Points on a hilly landscape, in no order, each with its height.
From any point a climber steps to the highest of the 2 points nearest to it. It stops when none of these is higher. Distance is the straight distance between rows; heights are no part of it.
j_175 height 282: [ 66  62 169 112 102  87 138 130 107 133 119 116 117 121  68 101  76 120
  57  73 109  43  79 155 123  71 121 122 101  93 103  79  84 102  71 140
 101  93 108  79  66  52]
j_410 height 150: [ 63  74 136 113 125 119  72  92  72 127  80  99  59 101  92  81 123  72
 166 101  90 115  81  86  54 123  77  55  76 103  66  79 102  90 107  97
 109 127 104 108 137 137]
j_884 height 343: [145 126  91  63  78  89  88  80  81  76  95  55 121  55  83 105 114 117
  91 133 125 109 165  51 160  82  57 136  83 127 100 109  97 115  91  80
  44 114  73 119  85 108]
j_382 height 235: [117 105  56 128 146  76  63 102 117  71 109 122 105  73 117  75 111  80
 135  88 137 167  83  79  80 102  71 114  56 114 119 100 148 134 124  95
 106 125 106  91  80 136]
j_449 height 283: [114 118 114 122  96 129  60  91 115 116  92  92  67 108 128 152  86 125
 104  92 115 104 134  62  85 133  82  73 152  76 109  96  87 113  89  86
  80  92 109 122  76 160]
j_577 height 114: [129 140 115 117  91  57  64  92 114  83 109 135  95 108 114 129 125  62
  77  82 109  99 129  95 124 130  98 110 113  80 113 126  98 113 123  95
 101  77 101  97  74 107]
j_258 height 101: [138 117  81 131  88  68  47  89  97  78 112 140  90  87 104 127 102  68
  91  84 115 120 142  75 151 123  73  69 104  68 131 136  94 118 103 120
  92 101  70 104  85 121]
j_146 height 231: [ 54 105  59  83 121  98 138  97  79  99 111 119 144  88 130  87  96 109
 113 116  58 108  55 145  68  71 125  79 130 126  50  58 103  58 104  52
 149 100 143  78  86  69]
j_315 height 213: [ 72  90  25  93 141 110 146 126 112  87  93 136 147  87 129  83  96  83
 134 123  68  99  71 134  73  72 140  96 113 135  64  66 122  65 100  70
 146 103 118  71  95  81]
j_963 height 145: [ 94  99 115 135 105  68  79  68  96 104  87 134 108  84  99 110 100  98
 105  75  99 118  63 110 103 107 116  80 106  64 120 122  78  87 102  99
 119 125 102  58  95  89]
j_579 height 576: [121 111 189 135  78  60 101 158 110 139  98  62  85 117  91  98 110 143
  87 100 136  62  78 118  90 126  81 112  92  92 130 127  87 125  90 118
  50  70 100 116 103 104]
j_59 height 470: [112 156 114  97  93  66  74  84  95  90  94  76  89  84  95  94 130  94
 108 136 108  84  70 102 111 119 114 107  81  94 125 128 100 106 111  68
  82  93 113 108 116  99]
j_278 height 222: [114 101  56 114 118  72  84  94  84  88 111  84 117  89 104  70 104  66
 122  89 120 167 101  81 107  96  52 103  64 133  91 104 126 134 113  90
 101 107 115 103  81 111]
j_698 height 276: [ 92  66 114 100 118  74 143 143 133 116 109 117 116 107  71  88 119  80
  73  92 100  52  98 124 103  76 103 133  75 111 115  75 106 111 111 129
 136  82  68  79 113  67]
j_334 height 255: [ 70 116  81  81 107 116 113  85  73 100 143 106 133  89 129 111  66 151
  66 114  68  92  62 133  84  94 143  97 147 102  78  69 108  57  83  48
 152 100 139  89  58  63]
j_832 height 685: [111  67  98 107  77  93 138 102 108  82 123 107 135  97 109  98  69 123
  77  90 124 105 128  75  98  96  89 128 106  91  92 124 104  97  93 118
  86 108  88  79  96  62]
j_716 height 434: [150 131  44  77  69 137  71  55 107  49  99 127  83 113 100 127  76  83
  59 123  87 102 113  94 165 102 139 111 100  64 159 145 100  72 106  68
 105 130  44 105 108 111]
j_756 height 330: [100  87 149  92  67  99  73  41  60 105  91  75  91  66  97 150 100  93
 109  92 102  91 112  80 119  87  79  69 121 101  77  89  47  97  71  97
  73 105 117 106 124 100]
j_51 height 382: [ 87  81  97  79 109 132 113  95  64 113  66  59  96 118  90  97  73  83
  99  82 102  80 101  93 129  79 117 101 111 135  81  78  88  97  51 126
  86 115 122 119  78  80]
j_452 height 467: [ 95  44 121 137 103  89 121 138  95 127  96  78 112 116 110 100  86 113
  93  51 121 121  73  97  64  87  69 110  89 114  99  85  97 114  79 134
 111 109 108  97  99  76]
j_532 height 308: [ 75  68 126 121 120  99 126 127 113 135  71 104 117 133  88  94  74  98
  76  60 107  76  74 139 116  69 133 111 109 120  99  73  86 113  59 129
 120  96 127  89  47  71]
j_557 height 569: [108 104 108  97 105 103  98 119  90 119  97  60  87  97 110 119 108 108
 107 101 117  94 103  78  82 111  85  91  96 130 105  86  95 120  85 100
  85  71 118 130 105 110]
j_797 height 334: [122  98  85 102 113 157  91  98 120  95 116 134  97 127 119 132  67  80
  72 108 122  51 131  89 120 124 119 113 138  92 138 118 109  88  87 124
  92  85 108 130  64 136]
j_681 height 552: [101 135  35 103 109  96  86  92 111  67  98 109  93  94 100  90  87 111
 138 129  88 133  49  98 121 105 129  64  85  78 132 141 107 100 117  55
  61 122 101  94 128 112]
j_539 height 549: [115  73  34  82  92 126 121 102  97  51 119 111 116  91 132  79  73  79
 114 107 106 129 159  53  89  94  72 102 110 115  63 115 114  90 120 117
  95  93  93 100 117 104]
j_149 height 205: [102 123  66 114  96  67  99  92  86  93 124 103 113 103 108  86 115  74
  82  91 113 139 108 111 131  92  65  90  79 120  93  96 101 124 138 106
  79  83 130  95  74  92]
j_780 height 281: [113 135  62  68  95  98 111 106  69  91 111  87 150 107 125 110  74 105
  76 116  62  93  91 123  99 107 149  98 147 135  83 103 113  65  81  66
 146  82 123 109  84  69]
j_761 height 312: [ 87  62 112 109 109 123  88  97  49 117 113  89  69  94  72  96 105  99
  87  87  85 108  87  61  99  91  77  62  96  93  94  78  77  77  97 132
 121 121  69  96 134 103]
j_150 height 483: [124 135  78  83  84 124  94  66 128  61 118 114  90 101 100 126 104 123
  37 125  93  98  96 100 140  81 148 148  92  70 149 117 104  82 121  81
 101 120  75  94  92  83]
j_41 height 508: [ 96 142  77 113 107  73  74  98 109 106  82  95  82  95  87  89 110 106
 140 127  94 111  69 116 120 128 117  57  78  94 132 127  99 125 110  77
  70  99 109 108 116 114]
j_356 height 530: [125 130  50  44  83 155  98  59 121  57 133 130 105  83 115 134  85 112
  48 154  63  86  85 125 135  65 182 132 105  81 145 104 109  43 118  51
 133 112  70  97 102  91]
j_462 height 311: [139 114  80  62  82 106 113 117  79 104 106  80 153 117 108 122  70 105
  49 109  86  67 117 114 123 101 151 140 129 145 102 106 126  81  59 100
 146  84  90 131  74  57]
j_677 height 580: [118 118  47  43  82 151 102  74  98  56 124 130  99  91 127 134  77 107
  70 143  56  81  93 127 102 104 169  88 136  92 115 103  95  44 107  71
 145  96  86 100 117  87]
j_792 height 136: [ 91  79 115 125 132  86  65 101  84 114  78 126  81  99  84  85 111  70
 155  83 102 110  75  91  81 125  98  62  68  94 103 110 108 109  96 128
 117 116  80 103 122 131]
j_370 height 294: [ 74  76 121  96  98 112  63  42  69 107  72  83  74  71  96 123  88  83
 135  95 102 115  78  85  97  78  93  50  97 108  86  80  51  93  79 100
  75 124 129 100 134 106]
j_969 height 410: [ 77  86 137 139 136 112  96 127  65 125 120 125  98 134 119 101  92  95
 102  85  87  76  56 120  46 125 114  51 123  91  75  78  79  71  93  90
 119  73 131 104  96 100]
j_828 height 365: [155 164  55  83  75  82  38  77  99  39 113  85  77  98 112 104  98  95
  88 125 100 133 138  59 145 132  95 118 115  60 127 147 120  96 123  45
  74 114  72 111 118 119]
j_484 height 359: [ 85 134 119  61  99 112 106  74  73  64 107 101 107 134 109  96 108  67
  88 108  71  85 110 118  93 111 125 115 133 100  51 106  94  76 118 110
 101  79 136 112 110 106]
j_123 height 189: [ 86 113  68 126 132  87 116  95 101  74 131 130 113 110  83  55 124  86
  71  96  92 127  81 108 138  64  87 101  67  94 104  94  95 111 150 119
 103 122 107  71  94  91]
j_549 height 170: [ 56  51 150  95 111 131  95 103  44 146  77  72  67 101  82  65 118  54
 153  91  80 116 102  87  58  98  63  91  90 130  42  61 100  73 103  94
 125 123 110 103 127 105]
j_428 height 172: [ 89 138 143 108  72  64 114 108  94 129 103 102 103 110  86 105 121 126
 104 108  66  73  75 144  77 123 141  85 125  80  92 111  89  81 107  55
 120  58  99  77 103  64]
j_901 height 429: [108 106  78 128 106  89  72  98 108 124  65  81  84  83  81  97 107 144
 121  74 104 170  86  83 108 109  83  70  71  95 121 115  95 141  87 108
 101 145  70 104  94 130]
j_197 height 444: [ 66 121 115  86 127 107 108  91 131  99 109  97 101  82 102  99 143 114
  41 118 102  86  97 116 108  59 115 168  86 112 115  52 102 106 113 101
 121 107 137  93  64  96]
j_611 height 99: [ 77  84  97  83 123 119 134 119 146  93  99  83  95  93 118 106 112 108
 125 126 113  81  76 110  34  94  96 137  82 113 100  72 119 101 112 107
  84  83 126 118 139 104]
j_81 height 76: [160 127  11 121  69  90  66 112 109  44 137 108  99 101 143 106  60 104
  93  84 116 139 134  61 110 127  80  71 117  79 124 137 117 103 108  89
  92  89  75 102 116  94]
j_543 height 440: [ 64  65 122  60  92 142 141  91  84 107 100  52 104  99  92 102  70 141
  76  99 101  73 101 102 107  58 108 123 107 121  71  57  87  92  59 131
  77 116 118 121  97  62]
j_319 height 109: [ 91  66  75  84 113 127 116 107 143  88  96 123  96  85 131 129  90  88
 145 116 106  71  95  85  37 109 115  94 111 103 103  96 101  82  92 109
  95  82 108 103 146 114]
j_243 height 254: [ 57  59 171 127  71  77 147 122 101 142 124 113 126 113  77  93  70 139
 101  85 104  62  66 157  98  84 112  96 115  78  86 100  77  96  83 120
  88  75 112  62  88  53]
j_860 height 216: [101 173  72  90 100 101  89  88 128  62 104 109  83 123 107  87 127 102
  83 115  82 127 124 104 129 129 109 125 124  68 103 114 117 110 149  65
  78  94 115  97  77 132]
j_446 height 103: [104  78 131 132  77 105 118 145 113 131  98  73  85 129  87  78  94 130
 141  84 118 108 120  80  69 126  51  82  97  87  87 132 111 135  98 119
  53  81  75 117 124 132]
j_597 height 174: [ 90  90  97 139 143  75 105  99 125 107  83 135 112 104  63  71 108  96
  87  69 110 116  77 120 141  70 109 113  67  84 119 105  91 123 115 149
 114 151  86  61  92  98]
j_25 height 127: [134 132 114 114  67  76  83 122 103  76 122 115 103 138 124 121  95  70
  90  90 108  80 126 108  91 132 110 112 133  82  90 143 111 108 108  91
  83  45 101 111  98  90]
j_664 height 297: [ 96  73 143 119 104 102  74 109  56 123  65  64  74  97  84  92  98  81
 117  62 134 122 109  79 139  90  52  89  77 129  88  86  72 131  63 151
  58 130 119 132  62 116]
j_132 height 65: [140 120  26 105  68  92 102  90 119  46 142 122 120 100 146 125  62 106
  65  92 106 121 113  97 127  99 124  95 119  89 120 118 103  98 113  92
  97  92  93  92  96  53]
j_863 height 551: [100 105  72 106 101 109 105  80 100  74 104  75  96  98  87  58  94 128
 103 114 117 135  85  85 126  75  75 103  48  85 113 133  97 121 121 114
  30 137 105 102 124 107]
j_387 height 454: [103  97  78  95 110 116 117  99  82 103  92 120 100 104  81  92 100 102
  78  91  71  86  97  92 103 102 122  92 120  96 108 101 111  71  85  94
 161 113  67  77  88  93]
j_330 height 53: [113 117  46  70  60  83 138  93 123  61 140 128 142  83 135 117  74 110
  72 122  85 104 121 117 118  84 144 114 120 111  94 103 106  84 122  86
 117  81 103  83  95  39]
j_479 height 86: [107  95  94 151  94  89  85 130 110 107  96  98  92 124  96  58  85 121
 172  84 114 138 111  81  65 145  57  66  90  77  88 153 137 136  98 105
  66 108  73 105 112 139]
j_232 height 221: [ 55  45  98  90 118 120 132 133  99 134 100 133  93  92  75  72 115  50
 135  98  71  86 122  98  82  77  94  86  94 125  63  64  98  82 106 119
 146 103  86  77 118  89]
j_185 height 543: [119  39 133 106  71  83 129 124 107 105 100  85 119 103 114 121  74 112
  70  57 134 108 132  72  89  87  55 125 111 113  84  91  96 120  76 146
  91  89  78 100  92  71]
j_499 height 443: [ 94  79 139 147 111 113  85 126  98 146 125 120  95 104 123 138  83 140
  96  93 110  77  81  89  48 123 109  50 129  78 112  85  66  89  88  90
 102  77 117 109 104 110]
j_407 height 439: [107 102 134  77 107 100 111 108 140 115  56  80  90 100  90 118 126 118
  62  97 119  66 112  90  99  95 107 163  97 104 137  91 112 112  76 113
 114 105  85 111  68 109]
j_6 height 363: [ 89  97 138 109 130 147 104 102 129 104  87 134  81 148 108 117  90  80
  68  88 111  41  96 114  96 107 135 140 124  85 122  97 106  90  90 129
 116 100 124 111  63 122]
j_622 height 181: [110 129  76  78 107 106  73  60 104  70  62 124 101 114 113 119  91  46
 105  99  87 102  96 117 116 124 142  94 120  95 109 123 103  85  91  70
 123 104 117 102  79 117]
j_630 height 472: [ 97  69  92 113  92  69 130 116 105 108 104  87 129 106 121 111  83 100
  93  70 119 107  58 127  71  76  96 104  83 134 100  85  96 112  82 120
 100  79 125 100 108  41]
j_596 height 480: [ 81  95 142 109 112  90 109 105 140 127  94  95  91  82  98 110 129 144
  65  98 111  87  78 106  71  91  99 148  90  80 136  75  98 108 100 106
 115 115 104  92  84  97]
j_342 height 198: [115 150  59  54  96 112  70  70 124  65  85 120  99 111 127 127  99  60
  82 110  86 110 140 115 137 123 126 118 145  96  99 111 104  94 119  81
  92  81 130 116  69 139]
j_559 height 122: [ 89  65  92 102 126 109  93 111 122  89  64 141  79 110 119 105  99  37
 178  87 101  93  94  95  50 118 112  67  93 102  80  98 112 104  91 125
 115  87  97 104 128 123]
j_339 height 376: [ 87 104 134  82  87 129  95  71  64 108 145  71  75  77  89 133 102 156
  25 112  91  78  77 104 132  62 102 107  94  98 115  57  73  88  76 112
 103 117 110 122  88  79]
j_498 height 394: [ 95  73  75  77 130 134 130 110  98 100  82 113 106 112  74  80  90  77
  70 100  85  71 122  76 119  77 124 134 101 126  99  87 118  81  88 127
 149 117  69  91  91  81]
j_442 height 249: [105  92  77 131 158  98  99 119 139  86  76 117  96 108  98  74 119  96
 117  81 120 124  71  80  68  98  94 139  63  94 122  95 137 125 115 118
 116 141  92  83  92 131]
j_475 height 277: [ 86  70 140 107 117 122  85 135  61 151  86  98  53 122  70 106 106  91
 119  90  80  74 100  76  83 119 101  43 111 104  96  75  80  86  81 122
 124  82  70 118 118 121]
j_161 height 522: [124 103 180 129  77  60  72 133 112 160  87  80  89  80  87 146 111 141
 103  93 136  73  97  98  91 121  84  83 102  97 130 112  65 134  71  97
  71  76  97 119  94 119]
j_501 height 463: [102  89  74  62  86 141 130  86  94  52 124 119 113 121 111  91  83  89
  72 105  86  91 166  74 117  96 100 118 135  97  62 109 100  78 119 136
  91  90  84 107 101 102]
j_472 height 608: [109 130  35 105 108 108 100  90 127  56 114 111  90  97  88  73  96 114
 101 116 103 135 100  82 136  87  99 101  73  79 129 130 106 111 130  97
  48 111  89  93 114 108]
j_155 height 481: [ 97  73 166 140 111  76  74 138 116 177  88 116  97  84  91 137  92 132
 113  86 124  81  79 103  74 122 110  67 102  89 135  96  58 116  74 113
  97  82 103 108  96 118]
j_748 height 404: [ 94 128 110  57  90 119  84  60  70  81 125  66  85  56  89 113 124 137
  40 143  92  87  92  91 148  52 107 123  79 112 117  71  73  85  99  89
  84 116 111 118  90  97]
j_876 height 524: [ 82  94 186 139 103  66 122 155 120 153 114  79  96 100  84  73 128 152
  74  97 123  78  68 131  75 106  74 136  74  85 131  89  91 121 114 118
  89  98 117  96  91  99]
j_45 height 344: [128  91  85  63  99 121 122 102  87  98 100 102 135 114  81 112  72  84
  48 109  93  36 120 109 145  82 144 145  94 127 117 105 115  72  69 119
 132  99  64 111  82  64]
j_433 height 250: [ 58  41 101  93 104 109 147 129 113 131 127 124  98  83  70  84 113  94
  94 107  86  70 115 105 103  63  92  98  84 109  97  64  84  91 108 132
 123  98  80  82 122  76]
j_544 height 67: [103  94  76 140 105  84 116 141 108 103  87 130 109 115 103  66 104  94
 164  92  84 120  96  97  58 143  90  65 103  84  78 137 135 114 100  77
 118 102  67  74 105 116]
j_682 height 270: [ 92  82 141 119 105  93  60  95  82 148  74  72  63  78  87  94 117 104
 145  92 127 128  95  94 103 102  58  67  50 117 105  83  77 141  91 131
  60 127 115 132 115 139]
j_33 height 131: [124 116 105 125 104  60  59 143  96 116 114 111 105 103 120 100 100  66
 163 109 123 102 112  90  68 153  83  63 100 116  94 129 128 134  98  72
  94  40 110 120 101 131]
j_921 height 165: [ 88 109  86 120  97  66  98 108 126 117  95 139 107  97 132 110 133  80
 134  89  82 140  98 129  46 115  88  63  95 103  69  83  94 111 137  67
 122  61 112  89  96 101]
j_414 height 125: [ 98  94 112 128  56 119 118 124  90 131 125  74  94 129 106  78  98 109
 130  87  97 128 139  97  79 115  33  64 109  95  49 117  99 127 121  89
  54  65 107 112 112 125]
j_226 height 152: [105 124  96 131 105  60  79 118 111 112  86 144 110  90 147 118 115  92
 157  99  83 127  78 126  28 153 103  45 116  83  78 100 104  99 120  28
 116  70 106  89  98 111]
j_347 height 395: [116  91  68  67  86 121 106  83  65  81 114  59 114  75  85  88  96 113
  94 121 104 124 158  49 140  75  47 109  87 123  80  96  94 102  99  96
  51 120  77 122 106 113]
j_801 height 386: [ 71  63 118 135 136 117 110 124  65 117 140 124  97 113 104  98  90 111
  95  80  80  64  32 128  45 101 121  62 110  84  95  58  92  57  94 120
 144  90 109  81 130  66]
j_558 height 332: [107  80 143  79  92  77 139 141 112 119  83  60 103 120  74  67 115  99
 112 112 124  59 109 105  80 102  74 147  62 122 106 111 119 120 106 128
  64  76  84 119 128  91]
j_928 height 368: [101 115 118  48  95 100 133 104 113  85 100  55  94  98  78  80 121 118
  72 139 115  48 117 112 101  81 107 158  62 123 104  89 106 107 107 128
  60  82  99 131 124  76]
j_591 height 381: [ 66  75 139 102 105  94 116 110 134 132  67  97  94 103  95  83 132  75
 123  83 117 108 124 111  79  83  70 123  83 116  83  78  96 131 110 116
  88  95 127 100  78 121]
j_289 height 622: [128  86 116  96 112 102  76 103  87 100  97  60  79  93  97 114 110 107
  91 109 133  78  87  63  93 101  85 116  72 114 136  98 102 112  80 126
  88 102  88 131 127 110]
j_505 height 356: [ 92  67 130 114  99 131 112  99  73 109 115 123  91 129  66 100  63 117
  95  79  77  46  46 136  79 108 152  52 126  57 110  81  85  34  76 135
 144  83  76  66 120  67]
j_67 height 126: [101 119  70 141  96  64 102  85 101  68 117 145 118  86 131  91 106 102
 112  90  82 147  66 117  89 118 111  84 119  56  98 121 100  77 131  55
 125 124  98  48 100  74]
j_719 height 328: [ 82 122  89  66  97 100 119  65  70  59 103  92 125 114 111  63 104  72
 118 122  73 110  81 123  95  96 109 112 108 110  47 118 107  71 124  83
  89 104 129  98 132  90]
j_494 height 401: [ 88 116  95  35 100 147 117  99  87  77 106  79 111 120 110 100 102  86
  87 121  71  93 155  86  91 103 116 130 139 125  39  96 110  70 111 129
  93  85 109 134 115 118]
j_989 height 433: [110 154 121  89  96  87  74  65  60  81 111  56  75  71  96  89 140 112
  63 134 104  96  78  96 142  87  88 106  71 107 116 100  71 100 115  86
  71 116 124 117  93 115]
j_331 height 397: [ 98  85 156  93 102 136 105  87 117 125  47  96  75 130  86 124 102 101
  64  80 105  49 106 101 111  94 122 144 119  86 129  94 100  87  71 133
 122 119  85 115  67 118]
j_675 height 529: [ 86  57 118  68  73 121 150  87 105  97 146  97 128  79  98 119  53 152
  64 107 108  66 116 101 109  76 102 129 113  96  82  88  92  92  72 125
  85 107  93  88 102  45]
j_858 height 182: [101 120  73  98  83  89 109 114 126 100 106 111 117 110 130  89 122  70
 128  86  88 156 138 124  70 103  67  98 118 117  46  89 119 121 143  78
 100  51 130  98  79 120]
j_29 height 232: [102 137  86 114 137 106 101 107 120  76 107 108  91 124 113  75 132  94
  91 104 101 110  97  88  80 121  93 134 101  80 108 109 130 105 129  91
 101 106 111  95  87 125]
j_147 height 155: [ 93  91  71  91  58 108 117  93  99 110 117  88 123  90 121  75  96  78
 144  95  94 155 168  98  94 109  29  75 106 118  39 112 110 117 134  78
  66  81 123 103  97 129]
j_654 height 465: [138  96  24  73  89 119  92  98  79  55 127  88 109  77 108  90  69  96
 108 127 107 129 174  36 133 102  53  77 115 108  82 115 109 106 105  86
  69 100  77 109 112 132]
j_176 height 523: [104 101  44  58 113 152 103  89 101  76  92 138 101 101 109 112  94  79
  75 123  51  76  97 110 103  92 158  94 123  98 117  86 111  43  96  82
 181 109  71  97 105 105]
j_900 height 337: [ 81  75  91  84 105 113 121 127  90 127  66  90 122 120  93 111  74  84
  85  71  86  75 101 123 114  75 140  94 123 145  89  71  94  95  49 111
 136  82 111 107  60  68]
j_685 height 269: [ 76  77 121  93 108 101  60  69  92 134  77  70  67  42  93 125 110 104
 148 118 124 111  85  78  97  71  79  57  63 126 113  71  61 113  79  91
  71 125 135 118 127 127]
j_203 height 425: [122 136 104  59  68  85  88  55  85  68  97  74 106  82 100 129 101  98
  86 130  95  84 103  99 122  95 127 124 106 103 104 127  91  81  96  76
  85  95 100 110 130  78]
j_623 height 520: [113 106  99  83  89  96 114 114  95  96 112  72 116 114 126 126  98 105
  73  88 102  93  98 100  76  98 104 119 115 130  86  84 105 105  91 109
 104  62 120 125 100  77]
j_897 height 306: [122 122  85 115 100 133  80 110 124 109 110 102  84 117 127 148  78 123
  69  84 125 100 130  86 113 126 100  93 139  87 136 100  97 116  89 110
  72  74 119 126  47 138]
j_119 height 384: [103 117  85 125 111  77  57 110  93 126  78 114  79  89  74  90 112 113
 129  90  87 157 109  84 117 138  91  49  98  89 111 115 111 141  88  86
 125 133  74  99  58 152]
j_277 height 130: [ 92 102  67  95  81  94  84  81 120 106  91  94 104  79 109  69  91  80
 183 102 120 175 151 100 104 119  40  73  92 112  70 111 132 146 125  68
  59  90 132 101  70 157]
j_871 height 307: [131 140 100 131  94  69  41  81 115  62  98  76  82 108 116  90  96  98
 141 106 151 127 101  68  85 131  66 109  79  70 119 155 131 127 110  95
  46 108 103 114 132 127]
j_924 height 142: [109 140 105 141 113  75  59 120  99 106 114 118  94 108 136 118 104  98
 140 106 101 107  78 104  52 159  98  44 120  77 103 112 102 109 117  52
  95  61 121 117 109 124]
j_966 height 40: [ 84 100  80  65  70  92 122  71 112 100 133 127 128  66 103 134  82 125
  64 125  79  68  98 132 125  72 153 100 118 102 107  87  88  75  94  89
 129  87 101  82  94  34]
j_389 height 336: [ 98  66  95  80 110 129  84  82  65 101  51  53  77  99  92 103  71  80
 121  83 116 120 113  58 127  84  80  95  92 138  85  84  85 116  50 124
  72 132 107 127  88 109]
j_326 height 438: [126 125 112 105  87 128  91  84 116  94 114  87  65 118  89 130 102 150
  40 110 109  71  92  96 134 104 123 124  96  68 154 104  92 102  98 125
  74 118  76 123 100 102]
j_996 height 256: [ 99 118  81 110  97 112  54  76 115 102  93 105  66  93 130 136 110 122
 121  94  92 155 119  76  66 130  75  34 119  78  97  83  76 121 121  60
  95  97 111 113 106 154]
j_264 height 278: [ 92  61 119 125 146  83 133 157 133 126  80  82 110 105  82  36 126  98
 120  82 129 108  69 121  67  86  52 150  32 128 119  69 132 132 121 135
 103 136  96  93 120 107]
j_702 height 299: [100  83 121 109 132  68 143 156 126 120  80  95 120 120  76  56 125  83
 113  99 107  70  80 125  72  95  91 141  60 126 104  95 137 127 109 110
 122  96  82  87 121  89]
j_829 height 348: [ 64  95 161  94 104  93 113  73 104 114  52  84  95  99  89  55 150  55
 127  94  97 108  98 129  79  86  77 131  72 116  51  87 101 115 122  98
 103 116 138  86  93 114]
j_744 height 383: [ 98 117  96 105 100  86  92 103  77 116  74 103  96 108  84  96 119  93
  91  81  69 130 114  94 128 114  94  72 122 102  83 103  96 107  91  74
 138 109  83  88  52 115]
j_907 height 313: [ 87 114 124  94  93  80 104  60  70  77  68  73 117 116  97  51 115  64
 129  94  95 118  86 109  95  96  84 118  84 110  55 125 107  95 111  86
  93 117 128  85 112  98]
j_980 height 33: [ 70  93 102 108 105  86 155 124 112 125  96 121 132 100  77  54 145  93
 131 102  56  93  92 139  63  87  95 117  96 103  58  81 126  87 126  67
 150  99  76  49 112  82]
j_820 height 194: [ 84  96 125 107  80  82 110  86 100 125 107 109 112  81  83 121  91 121
 132 121  88  55  63 123  80 113 133  53 119  77 113 114  73  75  85  78
  98  79 100  79 133  73]
j_138 height 377: [115 106 153  63  66  76  85  51  67  99  94  68 104  60  88 137 114  93
  99 118 106  62 118  77 122  95  90 117 113 104  90 114  74  85  75  93
  91  99  89 104 128  84]
j_187 height 88: [150 113  33 118  81 109  51  96  89  56 136 124  88  99 125 124  62  82
  78  99 115 106 152  60 154 122  72  55 125  71 130 135 102 102  97 112
  85  96  65 120  97 123]
j_852 height 147: [101 122 130 115  70  63 127 139  97 116 110 117 120 136  87  91 109  84
 102  94  82  89 117 139 101 111 119  96 117 102  68 131  97 113 111  81
  97  43 102  84  84  81]
j_825 height 349: [ 76  70 133  82 107 138  89  79  56 118 101  74  57  84  72 123 110 123
  54  88  87  88  81  96 126  56 102  89  94 107 115  40  63  73  77 135
 114 121  89 110 112  83]
j_37 height 160: [ 85  78 106 143 139  82  85  78 105 105  90 146 107  88  84 105  97  93
  78  61  96 121  46 113 104  69 118  85  84  74 122  83  69  78 101 135
 142 147  94  57 101  82]
j_919 height 218: [ 74  67 156  88  69  97 131  83  92 125 104  97 112  87  70 110  62 131
 115 107  95  37  78 127  93  91 128  78 133  75  90 106  76  70  67 102
  95  84  99  69 121  61]
j_910 height 333: [141 134  95  89  89  83  50  57 104  43  78  84  85  92 104 101 101  87
 107 112 134 111 121  55 129 115  92 135  84  70 123 156 118 111 101  83
  63 125  87 109 118 120]
j_731 height 414: [ 54  87 100  86 134 131 110  93 137 107  71  92  81  92  95  89 129  95
  92  95 106 111 103 100  98  54  94 137  80 122 101  50  90 112 106 117
  96 114 139  98  72 117]
j_280 height 482: [115  97  72 128  92  91  82  85 102  98  82  72  99  86  87  73  93 134
 119  78 126 178 113  68 124  93  47  88  56  90 108 126 105 146 108 118
  53 143  76 100 105 121]
j_461 height 262: [ 93  77  65 131 151  96 125 128 155 100  93 113 116  78  92  60 135 100
 119 100 117 131  66 103  73  72  70 144  33 110 121  76 135 125 133 109
 111 139  83  67 119 114]
j_388 height 403: [123 116 118  83  78 102 129 108 128  94 104  61  74 111  79 115 111 148
  57 114 117  59 113 102 115 100  96 132  87  83 134  99 102 121 110 137
  49  85  68 129 115  85]
j_56 height 233: [ 76 109 109  93 101 109 136  99  83 102 149  86 123 110 101  96  69 163
  66 113  88  75  52 132  89  91 134 117 115  98  91  81 115  81  86  93
 110 100 127  87  82  41]
j_519 height 116: [133 110 121 129  79  37  81 142  84 120 106 110 105 105  80  90 108  78
 137 102 110 100 116  94 108 140  82  73  87 103 104 150 121 132  95  86
  97  62  64 104 106  99]
j_309 height 396: [155 143  31  50  74 107  60  65 101  20  99 107  93  91 118 108  77  86
  75 134  81 134 122  76 163 105 128 125 108  72 126 145 110  69 118  38
  97 122  66 104 119 115]
j_522 height 193: [ 44  46 132  84 115 113 108 111  57 146  86  82  80  87  67  72 125  55
 121  94  87  86  93  98  77  62  88 113  86 135  61  36  92  62  97 119
 144 112 100  93 132  71]
j_794 height 50: [ 93 107  92 121 116  73 121 113 107 117  74 115 118 103  64  58 128  98
 145 101  71 111  77 113  86 118 105  89  87  91  93 120 130 109 105  70
 137 126  65  54 100 101]
j_469 height 159: [106 103  90  70  77 126  94  37 102  66  83 139 107 103 108 129  76  59
  69  87  76  81 119 127 141  90 148  99 139  86  99 112  81  60  88 100
 128 107 105  83  80  93]

Two climbers start at each pair of points below. Name the first point that both come to, or write none.
j_685, j_761 | j_59
j_342, j_149 | j_442
j_963, j_622 | j_442

Call two points neighbours if one is among the 2 nearest of the other. Go from one point of each pair to the other, from neighbour to neighbour, staying as high as possible. Name the lowest point that can't be avoided.
j_858, j_539 | j_924
j_832, j_289 | j_452
j_677, j_472 | j_744
